The views of a scene show one set of named points, each view turned or mirrored, shifted and resized as a whole, with a little noise and some points left out.

Scene 1
View 1
Z_419: [  5 -16  -5   7  -8 -23   5   1   0 -29   0   5 -18  16   4  55  -3  22
  -1  10  -3 -10  13]
Z_831: [ 17   4   4   9  10 -28  -2 -12   0  10  10 -12  11   6   1  34   7  -5
  -2   4  -4  15   9]
Z_504: [  3 -11   6   3   1 -25   9  -4   2  -5  10   4 -18  19   9  38  -2  27
  -1   8  14 -18   8]
Z_88: [-10 -10  11 -12  11 -24   6 -13  15  13  -7 -12  32   4   6  19  10 -23
   3   9 -25  15  -5]
Z_169: [ 17   1   1   5   7 -34   0  -3   2  -4   9 -13  11   7  -2  45   8 -11
   4  -1  -7  21  11]
Z_263: [ 15  -4  12  -4   7 -34  20  -1   8   1  18  -6  -6  18   3  35   7  11
   4 -11  23  -7   3]
Z_860: [  3 -32  20   7  -7 -22   4  -3  23 -11   8  -7 -10  11  10  36  14  23
 -14   4  -1  10   3]
Z_264: [ 11  16 -13  18   4 -24 -21 -17 -15   4  -9  -9  14   2  -2  46   1  -6
  -4  31 -31  17  20]
Z_951: [ 14   8   2   8  11 -25   4 -16  -4  16  10  -5   4  10   3  29   2   5
  -2   8   4  -4   7]
Z_165: [  0   7  -7  13  19 -24 -21 -14 -20  33  15   5  -8  19  14  26 -16  11
   6  24  14 -14  17]
Z_297: [ -2 -20  12   6  10 -18   1 -14   9  19  13   0  -2  11  15  16  -1   9
  -6   7   5  -4   0]
Z_364: [  9  -9   3   0  -5 -27  19  -3   5 -19   3   1 -14  16   2  48   3  22
  -2   3   6 -14   7]
Z_84: [  2 -25   8  11   4 -18  -5 -10  11   0   7  -6   5   4  11  30   5  -2
  -8   7 -15  16   4]
Z_654: [  2  -6   9   0  -6 -25   6  -6  10  -9  -6  -7  -1  12   2  42  11  20
  -7  15  -8   0   8]
Z_448: [  5  -3  -1   2  10 -27   2  -6  -3   3   9  -1  -1  15   6  37  -4   3
   6   6   4  -4   9]
Z_188: [ -1   8   4   4  19 -18   0 -30  -5  41   2  -3  21   6   9   6  -3  -7
  -2  19  -8  -7   0]
Z_619: [ 14  -2  -8  13   3 -22   3 -13  -7  -5   5  -2   1   6   2  42  -3  -1
  -1   8  -9   1  10]
Z_318: [  4  -5  16  -1   9 -20  13 -22  14  20   1 -12  23   2   5  14  13  -8
  -8   5 -13   9  -6]
Z_392: [ -9 -19   2   4  15 -21 -11 -10   1  17   7   0   7  11  16  22  -8  -9
   4  13  -8   4   6]
Z_150: [ 10  -4  12   2  -2 -28  11  -7  11  -4   3  -9   1  11   1  39  12  13
  -6   6  -2   2   5]
Z_753: [  2   7  -4   8   2 -23 -11 -14  -7   7  -6  -5   4  11   4  40   1   9
  -3  28 -14   1  15]
View 2
Z_364: [-10  -4   4   9 -16  11 -25  21   5  23  -9 -13  -8   2   2  -8  10  17
 -21   3  -5  17   0]
Z_84: [  0   5  10  13  -8 -11  -8  -6 -11  -2   6 -19 -11  11  -3  24  11  12
 -22 -11  -3  -2 -17]
Z_264: [ 14  15  -2  19   0  21 -24 -15 -28 -23  28   5  -3  29   3  19   6   8
  -5  13  12   6   2]
Z_88: [-13   3  -1  15  -4 -15  -1 -34 -30   2   7 -21 -19  11   8  30  -8  28
  -7  -4 -13 -20   0]
Z_297: [ -3  19   9  19 -12 -15  -3  11  -2   2  -4  -6 -18   1 -12  15   1  23
 -21 -24 -13  -4   0]
Z_860: [  0  -3  22  12 -20  -9 -12   4   7  19  -3 -17 -11   2   9   9  23  14
 -29 -19  -6   7 -23]
Z_392: [ -7  23  -1  21 -10 -13  -7   2 -22  -7   6 -12 -10  12 -16  22   5  21
 -20 -13  -7 -15   1]
Z_318: [ -2   3   6  15  -1 -12   3 -24 -10   2   2 -11 -27   5   7  28 -16  26
  -5 -12 -14  -4   0]
Z_169: [ -3   5 -19  12  -2  10 -10 -11 -12   6   4 -12 -14  23   0  16   6  24
 -10   9  -1  13 -23]
Z_188: [  1  26   0  24   0  -8   0  -8 -18 -16   8   8 -24   6 -11  25 -24  28
  -1 -15 -12 -11  24]
Z_504: [ -7  11   6  16 -19   4 -21  28   6  18  -8  -4  -9   1  -8  -7  13  21
 -25  -9  -8  11   3]
Z_263: [-12   7 -14  13 -11   3  -6  15  11  27 -17  -8 -20   6  -7  -1   0  34
 -16  -6 -15  17 -11]
Z_831: [  5  13 -12  17   0   7  -6 -12 -11  -4   8  -2 -18  20  -2  21  -2  23
  -7  -1  -2   9 -13]
Z_619: [  0   6  -4  12  -3   9 -19   8  -9  -4   5 -10  -9  15  -9  13   2  10
 -13   7   3  13  -3]
Z_150: [ -2   0   5  12 -11   5 -15  -2   1  16  -2  -8 -15   7   9   5   6  22
 -14  -4  -7  12  -8]
Z_448: [ -7  16 -10  17 -10   4 -15  13  -9   5  -1  -7 -10  12 -11   6   5  24
 -17  -2  -6   5   0]
Z_654: [ -1  -1  13  15 -15   8 -21  -1  -4  15   4  -7  -9   7  13   1  14  17
 -17  -3  -4   7  -1]
Z_951: [  2  17  -6  18  -3   7  -8   5  -2  -1   1   4 -19  11  -8  11  -7  25
  -8  -6  -7  11   3]
Z_165: [  5  46 -10  32 -11   6 -14  28 -12 -13   8  19  -9  14 -28   4   4  27
 -16 -15  -5  -1  16]
Z_753: [  6  16   4  21 -10  13 -23  -1 -18  -7  15   5  -5  17   1   8   9  15
 -12   1   2   1   9]
View 3
Z_504: [-21 -15 -17 -30  10  16  -4  -7 -13   0  14 -20  24   4 -15  -6  -5  -3
   8  -4   4   3  13]
Z_150: [-10 -12 -21 -17   9   0 -13  -5   3   4  13 -28  14   5  -2  -3   1   1
  10 -13  10  -5  15]
Z_654: [ -8 -15 -23 -17  12   3 -15   0   2   3   8 -23  20   6  -6  -4  -6   3
  12 -14  15  -8  20]
Z_297: [-11 -14   1 -27  14   1  -6  -7  -6  13   2 -15  13   1  -5   1   7 -13
  -1  -7   9   2  -1]
Z_165: [-11 -37  -4 -28   8  14   0  -5 -14  -5 -23 -12  22   2   1  12   0 -11
  -4  12 -11  15   6]
Z_263: [-20  -8 -13 -23   6   1  -2 -16  -2  -4  29 -30   9   3  -6  -5   5  -3
   8  -2  -5   7  11]
Z_364: [-21 -10 -25 -20   6  13 -12  -7 -11   1  23 -25  23   7 -13 -10  -4   2
  12  -7   6  -4  21]
Z_419: [-17 -12 -33 -20   2  18 -11   2 -19   5  12 -15  30   7 -17 -10  -4  11
   9 -13   6  -7  27]
Z_169: [ -1 -12 -24  -3  -2 -11  -9  -4   2   1   8 -24   6   5  10   0  15  10
   4 -12  -7  -1  21]
Z_619: [-11 -17 -22  -8  -1   8 -15  -4 -12   8  -1 -22  18   8   4   2  11   3
   5  -6  -1  -5  19]
Z_392: [  0 -16   3 -13  10  -4  -9  -2 -10  10 -10  -1  11   1  -1   1   9  -6
  -6  -6   1  -1   6]
Z_831: [ -1 -19 -17  -8   3  -9 -11  -5   4   5  -4 -26   7   5  14   7  15   1
   2  -8  -2   1  14]
Z_88: [ 10  -8   6   8  15 -21 -24  -5  11  10   1  -8   0   6   9  -1   7  -6
   0 -10   9 -15  10]
Z_318: [ -1 -11   2  -6  15 -14 -22  -9  11  14   3 -25   2   6  11   4  11 -14
   4  -9  14  -9   2]
Z_448: [-11 -18 -12 -14   5   4  -8  -7  -9   0   4 -16  15   5  -2  -1   4  -1
   3   0  -5   1  16]
Z_264: [  7 -33 -29   2   0   2 -21   8  -2   5 -30 -19  19  10  18  13   8   9
   4  -8   1  -8  26]
Z_951: [-11 -22 -12 -16   6   3 -11 -10  -1   3  -1 -29  12   7   8   7   8  -7
   5   1  -1   2   9]
Z_188: [ -3 -28  12  -9  16  -3 -21 -11   2   9 -19 -19   8   7  14  14   8 -22
   0  10   4  -3  -1]
Z_84: [ -1  -8 -14 -15   7  -7 -10   1  -4  19  -1 -11  12   3   0  -2  14   1
  -2 -21  11  -6   9]
View 4
Z_88: [  1  12   3 -16  -5 -17  11 -10  21   2   8 -10  -3  14  15 -17   7   1
  -3 -19   4  20   1]
Z_504: [  5  25   4  16  12   2 -18  18  -8 -20   6   2 -10   2  -8 -13 -12   7
   0  11  16  -7   4]
Z_150: [ -4  27   9   9   4  -4  -7   5   3 -11  13  -4 -15   2   5  -1  -4   0
   5   0   4   1   1]
Z_264: [ 15  13 -12  20   5 -18 -15  -5  25  11   4 -16  -6  21   8  15 -11   6
  20 -21   0   6  14]
Z_753: [ 15  16  -7  20   8 -14 -12   4  16  -5   6 -11  -7  16  -2   3  -7   6
  12  -9   4   2  10]
Z_263: [ -9  27  10   0   0   4 -11  15 -12 -16  13  -6  -9  -9   2 -11 -10   7
  10  14  21   6  -6]
Z_165: [ 28   3 -20  17  13  -8 -23  14  10  -6  13 -17   5   6 -18 -12 -16  22
  16   6  27   4   6]
Z_419: [ -3  33   5  21  11  -1 -25  17  -6 -13 -10  10 -16  12   0   0 -17   1
  -1  -2   6 -13  12]
Z_297: [ 10  12  -2  -1  14  -1  -9   3   7  -5  22  -4  -4   4  -5 -23  -4  10
  -8   3  18   1  -2]
Z_318: [  4  14   8  -8   4  -7   9 -14  15  -1  26 -12  -4   7  15 -13   6   3
   0  -4   6  15  -3]
Z_448: [  4  18  -3   6   4  -5 -16  10   1  -7   3  -6  -4   6   0  -9 -13   9
  10  -1  17   6   4]
Z_392: [ 10   8 -11  -6   8 -11 -11   3  16   3   8  -7  -1  11  -3 -20  -8  11
  -4 -12  16   6   4]
Z_84: [ -4  19  -2  -3  10  -5 -11  -1  14   8  15  -1 -13   8   4  -9  -6   3
  -9 -14   6  -2   2]
Z_654: [  0  28   7  16   6  -8  -6   7   6 -15   7  -1 -17   8   0  -1  -3  -2
   1  -3   0  -4   4]
Z_860: [-12  29   8   4  12  -1 -11   9   4  -7  18   7 -24   0  -6 -10  -3  -2
 -16  -4   2 -13  -3]

In a view up to two points have been moved. Name them for each view, in the order of its rows, or write none.
view 1 -> Z_831
view 2 -> none
view 3 -> none
view 4 -> Z_264
